A landscape with many valleys, sampled at points; each row gives a point and its height.
From any point a ball takes the steepest step (drop divided by distance) to one of its 2 nearest points. It stops when none of these is lower. Distance is the straight distance between rows; heights are no part of it.
kupiv height 651: [111 169  86 197 178  86 136 119  84 153 183 103 113 103 125 122 117 115
 130  67 158 123 140]
Por height 485: [124  83  74 131 169 101 148 140  64 155 113 187 108 153 151 121 120 151
 133 129 142 122 122]
beno height 457: [140  91 139 129 184 106 162 132 162 101  90 115 116 159 108  95 120 113
 127 116 170 100 125]
Luv height 603: [148 118 128  82  87 132 136 142 143 166 108 173 118 122 131 166 151 146
 151 151 114 131  99]
Kiko height 701: [111 138 138  72 107 167 141 148 198 153 109 122 141  99 104 146 148 126
 136 150 163 103  67]
luva height 481: [123 128 143 126 126 165 136 116  77  82 138  76 123 127 121 168 119 132
  80 142  58  94 181]
bilon height 726: [137 134 100 164 120  69 112  77 134 109 183  72 197 153 114 117 160 101
 127 117 159 156 113]
Pipet height 520: [ 98  67 137 129 128 121 118 156  84  84 111 164 150 155 113 111 136 187
 147 158 169 116 125]
Segeb height 653: [126 117 147  67  68 141 145 170 156 161 103 159 131 123  94 160 182 135
 157 185 150 128  44]
Norif height 612: [101 152 110 163 175 116 130 161 137 142 183 123 140 132 134 120 129 111
 118 132 162 122 194]
zub height 272: [165  72 126 123 169  93 120 162  96 163 150 121 144 141 148 126 170 120
 161 105 153 128 138]
Nufeb height 414: [146 109 117 125 157 120 157  69 188 173 111 109 103 105 147 151 121 109
 163  90 193 116  78]
fitis height 420: [125 142 140 156 134 157 112 149  34 110 145 117 120 123 137 134 137 129
  92  99  61 122 183]
naso height 817: [117 187 118 143  79 145 104  86 197 117 158 101 216 124 176 102 121  99
 109 118 151 158 122]
zizop height 422: [165 152 122 126 113 123 104 155 179 121 155 133 131 109 134  95 138  68
 159 101 101 140 119]
Nalu height 273: [143 126 177 149 133 122 110 128 100 156 118 120 107 124 104 117 131 109
 121  59  57 135 134]
Sig height 742: [ 90 186 128 186  90  87  97  58 147 112 181  72 210 138 146 144 146 110
 123 139 182 146 133]
Fevez height 330: [130 101 130 129 131  85  88 142 110 169 172 108 130 126 124 150 162 141
 167 125 163 154 148]
papeg height 471: [122 138 107  81 143 146 123 200 123 108 170 124 120 112 144 156 164 116
 129 199 145 132 156]
Gasus height 324: [125  45 176  93 144 135 154 140 134 147  72 117  74 158 111 144 140 123
 127 151 143  98 109]
Zeloz height 522: [ 95 152 148 139 110 128 121 128  81  58 149  71 154 132 118 119 113 140
  93 149  93 138 184]
kod height 447: [146 107  97 131 144 113 137  90 177 164 149 134 163 116 157 138 141 120
 166 100 199 135  80]
deti height 787: [111 206 101 119  72 160 102  89 191 138 159 131 154  90 131 148 109 118
 104 177 119 158 118]
bute height 482: [101 100 156  58  89 165 163 163 141 110 105 115 168 144 131 120 159 147
 110 173 142 124 100]
Vok height 147: [185 117 155 118 148 131 131 160 128 188  96 132  98 120 139 121 135 118
 124  92  79 139 147]
kek height 569: [124 183 163 184  83 130  41  63 154 105 166 116 163  94 124 118 123  72
 141  94  79 171 108]
pusoz height 66: [ 90 138 145 106 101 178 124 158 137 126 153 116 162 117 150 143 110 152
 112 153 138 132 173]
Leta height 549: [ 86 164 148 183 125 103  98 133 104  86 149  92 154 147  76  78 109 111
  91 121 111 161 175]
tosen height 767: [112 172 135  92 101 160 157 121 150  89 155  38 158 128 133 145 128 124
  95 176 107 111 146]
veru height 782: [ 87 130 132 117  86 127 106  74 184 155 138 112 153 116 128 182 121 169
 110 127 173 132 119]
nilu height 382: [108  51 183  92 102 140 123 148 107 112  83 174 123 157 129 140 139 194
 147 142 150 108 126]
meze height 567: [146  90  93 108 113  92 126  92 115 185 108 175 111 122 130 183 145 142
 152 132 132 159  82]
zabu height 538: [134 123 128  84 128 126 105 207 148 150 162 153 151 127 112 117 170 138
 145 200 164 164 130]
fil height 355: [152 130 158 164 173 120 128 153  33 156 127 113  88 114 124 109 135 114
  94  56  73 129 147]
nor height 802: [ 89 208 128 147  61 168 100  69 182 117 186 105 179  80 180 117 108 126
 119 153 143 162 125]
kekov height 575: [110 130  96 102 117 111 149 125 107  90 161  96 190 162 134 118 137 131
  88 184 150 160 145]
Sudu height 226: [128 153 130 153 109 151 102 158  80 171 169 161 151 115 156 103 133 115
 113  65  90 146 140]
futup height 304: [147 147 107 170 169  79 107 136 159 139 143 114 112 128  77 100 129  78
 138 125 111 178 137]
Digif height 456: [133 163 102 149 123 124 120  87 145 128 168  93 141 103 132 143 118 118
 126 105 100 131 140]
givup height 676: [113 150  94 202 164  56 103  93  97 174 173 117 141 113 107 119 141 107
 121  66 139 166 113]
koze height 389: [171 122 146 120 112 116 110 201  64  84 105 164 109 150 137 128 177 123
 134 165 101 137 146]
vado height 377: [104 113  96 124 112  90 103 112  93 111 174 131 130 117 128 158 139 152
 171 116 150 144 132]
kura height 540: [ 98 133  79  88 114 126 144 121 138 122 155 122 186 136 122 128 146 156
 117 195 171 153  97]
tabeg height 270: [176 145 183 115 112 163 129 162 150 129  85 131  96 125 111 126 136 124
 118 121  70  99 151]
Pigo height 365: [148  61 141 143 146  90 158  85 104 167  66 155  84 149 125 117  96 134
 150  85 133 122  86]
Zavon height 243: [124 131 119 146 160  90 129 122 119 120 117 130  88 148  75 123 111 120
 111 150 107 142 142]
sosar height 664: [119 107 142  80 123 170 137 137 178 141 128 122 110 103 138 157 134 143
 169 117 172  85 102]
Lol height 577: [ 87 120 153 144 139 136 148  86 177 144 125 110 152 159 149 133  99 151
 108  96 169  89 157]
memef height 320: [133 116 104 125 142 168 161 123  97 134 121 135 128 148 173 136 114 128
  81  90  79 101 149]
pitan height 354: [179 149 116 143 117 146  90 156 151 176 162 142 148 102 168 100 133  82
 140  64  91 146 130]
rebu height 212: [110 129 187  94 117 185 113 179 123 121 112 134 129 122 138 151 128 159
  89 168 110 123 184]
zodo height 437: [142 127 130  99 115 135 115 181  90 120 153 149 100 107 146 151 155 124
 140 154 113 139 166]
nos height 490: [121 141  97 121 131 111 119 114 195 147 171 120 172 120 131 126 141 118
 126 165 192 147 106]
gote height 256: [196 103 143 127 155 134 160 167  78 154  55 174  67 134 162 136 139 113
 118 119  92 123 150]
muref height 489: [125 142 124 134 110 116 107  97 163 157  98 169 141 130 105 119  82 139
 102  92 100 144 120]
rute height 385: [134  88 161  98 137 137 142 142 145 108 110 105 133 159 110 141 143 127
 114 149 134 106 117]
fusa height 393: [152  62 153 106 146 157 148 158  81 119  55 173  96 166 150 161 172 114
  92 192 130 112 104]
Kegen height 658: [132 170 154 150 102 180 112 152 120  69 122 118 121 123 115  93  93 134
 119  98  77  81 166]
Nezer height 484: [139  92  98 108 148 123 116 180  96 133 144 172 173 162 136 116 158 142
 120 188 136 156 133]
Bepez height 506: [114 180 118 191 102 133  71  77 144 151 173 115 164 105 144 129 113 102
 106  86 105 139 135]
Mam height 636: [149 171 164 154  57 146  64  87 150  89 135  97 151  87 112 140 132 118
 144  93  71 131 111]
posu height 707: [118 150 166 109  90 181 135 130 132  41 117  93 118 123 117 115 101 175
 138 132  94  96 158]
tegus height 576: [104 142 159  60  51 168 137 170 120  88 109 131 165 110 137  98 138 176
 138 188 135 143 118]
vonar height 306: [142 116  93 141 232 100 176 121 105 167 117 125  95 148 150 118 122  99
  89 128 140 148 134]
Fenu height 625: [ 88  96 140 112 141 152 153 113 175 126 111 131 127 146 139 137  95 152
 158 107 184  76 105]
fud height 388: [123 117 137 132 125 142 100 188  94 140 136 163 172 150 149  86 123 132
 100 145 117 165 173]
menut height 329: [175  94 159 125 158 141 134 199  64 115  75 175  93 140 161 150 170 105
  89 176 102 127 155]
litub height 803: [ 90 134 124  97  85 141 128  76 156 110 116 126  95 111 104 188 102 155
 136 132 137 107  98]
Bor height 730: [130 122 171 114  64 119  81 143 163 132 126 141 154 137  95 119 129 150
 155 132 130 152 123]
tezu height 396: [145 163 107 127 133 175 124 119 142 149 142 128 106 119 152 164 104 132
  98 122  84 107 147]
Mun height 178: [147  91 116 132 155  91 142 140  72 119 140 126 148 147 121 104 149 122
 138  69 132 131 108]
Zago height 537: [100 148 126 156 149 121 141 110 184 178 132 134 153 144 132 106  95 121
  86  91 135 138 144]
puloz height 373: [150 156 146 168 116  98  81 135 177 113 166 125 157 123  86  73 134  71
 156 124 115 171 116]
vuv height 531: [170 135 107 103 104 130 142 130 124  84 111 134  81 127 119 153 129 116
 155 112  91 105 113]
Zis height 703: [132 145  82 173 126  72 105  91  92 134 166 116 181 136 104 102 154 107
 130  79 108 168  89]
mitaz height 292: [139  80 127 166 156  91 135 100  79 150 108 136 100 145 122  88 131 133
 154  43 142 114  65]
Gered height 391: [146 104 141 108 194 161 179 130 154 164  56 149  63 126 159 125  93 120
 132 137 122  93 137]
Saze height 423: [121 115 114 156 133 118 148  67 132 163  79 152  94 131 120 128  81 140
 120  78 118 114  90]
pap height 350: [156 124 116 116 217 140 179 135 127 190 107 122  65 113 152 149 105 113
 140 142 134 141 158]
seras height 594: [106 154 103 147 166 110 150 148 131 106 168  87 167 161 141 112 150  97
  97 180 176 131 179]
Lipin height 656: [109 173 133 169  99 126 103 128 129  97 129 135 158 127  98  52  94 123
 129  60  94 134 120]
tud height 156: [133  91 131 113 134  88 120 120 116 132  81 170  91 156  72 144 136 156
 144 183 123 136 117]
fudu height 429: [142 105  78 151 204 111 180 104  98 125 125 116  70 108 146 115 109 116
 178  83 162 104  94]
bateb height 745: [117 138 128  94  99 179 160 108 138  44 131  50 122 122 118 154 133 137
 129 150 117  75 128]
Gom height 480: [159 129  86 136 169 111 170 121  85  88 113 146  65 130 124 121 127 110
 166  88 119  83  97]
ledib height 546: [152 152 129 158 179 143 148 141 137 131 126 109  83  99 122 100 108 120
 141  71 113  80 149]
nabo height 654: [120 133 125 102  78 145 124 157 117  61  90 173 141 137 108  89 127 174
 146 205 128 149 118]
zatam height 596: [135 152 108 146 148 138 136 156 135  93 113 148 122 125 118  76 105 118
 122  70  94  94 135]
sel height 249: [123  45 160 109 116 121 143 108  94 124  66 177  97 181  93 146 123 155
 133 170 123 107  96]
kenu height 383: [161 119  96 116 178 105 168  95 145 158 123 119  69  95 139 155 111 101
 167 116 144 130 108]
mefad height 424: [165 100  83 104 161 129 155 147 114 136  96 189  78 135 152 128 122 139
 147 151 148 120 104]
sura height 705: [115 175 103 116  99 145 120 152 157  67 134 146 131 123 110  98  99 142
 135 173 122 137 124]
vebor height 300: [140 123 172 104 131 140 128 166 132 145  75 157  75 128 108 169 132 138
 109 167  85 119 168]
feg height 744: [ 76 174 120  96  84 147 150 108 150  54 132  98 156 109 107 115 111 170
 127 193 149 135 116]
sanev height 716: [112 125 156 147  96 117  87 150 127 100 127 147 162 140  92  91 106 162
 143  99 121 123 137]
nepud height 455: [146  29 156  96 145 143 174 152  84 146  44 194  58 172 159 138 164 117
 137 215 146  90  79]
boli height 763: [ 75 148 141 168  86  85  76  67 157 131 152 116 184 113 113 165 118 146
 113 131 166 161 134]
lusa height 532: [158  96  87 129 145  78 133 113  78 186 116 182 116 150 133 129 149 144
 133 118 109 160 101]
furi height 234: [142 126  66 131 186 128 174 121  99 166 133 145 130 152 171 124 128 108
  82  84 115 112 135]
fisas height 690: [133 139 152 121  69 116  98 102 186  92 125  95 153 108  89 137 135 119
 149 115 128 113  86]
Soku height 233: [ 93 156 162 127  80 158  87 149 138 107 191  86 166 103 154 102 111 136
 155 141 154 145 172]
banid height 771: [ 83 182 114 119  78 137 120  78 182  90 152  89 154  92  99 155 121 137
 113 190 135 153 124]
Rol height 346: [180  86 128 113 199 140 174 151  99 149  49 185  68 152 172 112 128 110
 132 154 141 111 110]
danir height 502: [122 106 165 160 194 124 164 122 152 138  99  93  99 138 103  94  97 114
 123  74 150  93 148]
deni height 349: [ 58 160 100 150 101 119 120 108 101 105 184  96 127 102 146 163 104 161
 142 146 165 139 161]
keva height 820: [135 121 121 111 102 147 127  64 172 159 113  97  93  91 143 188 106 153
 137  95 118  82 108]
Div height 630: [128 156 115 171 194  92 138 127 126 184 177 100 108 109 138 147 132  97
 140 110 143 141 168]

Where does a ball stop that starts at each point below?
deti => tud
Bor => furi
sosar => Mun
sanev => tud
posu => tud
Leta => Vok

Call two points neighbours if one is among the 2 nearest of the other. Go from one point of each pair to the other, from neighbour to neighbour, staying as low as possible. Name the highest point that can't be avoided.
pusoz / Mun => vado
gote / furi => Gered
Vok / pusoz => vebor
Sudu / tud => zizop
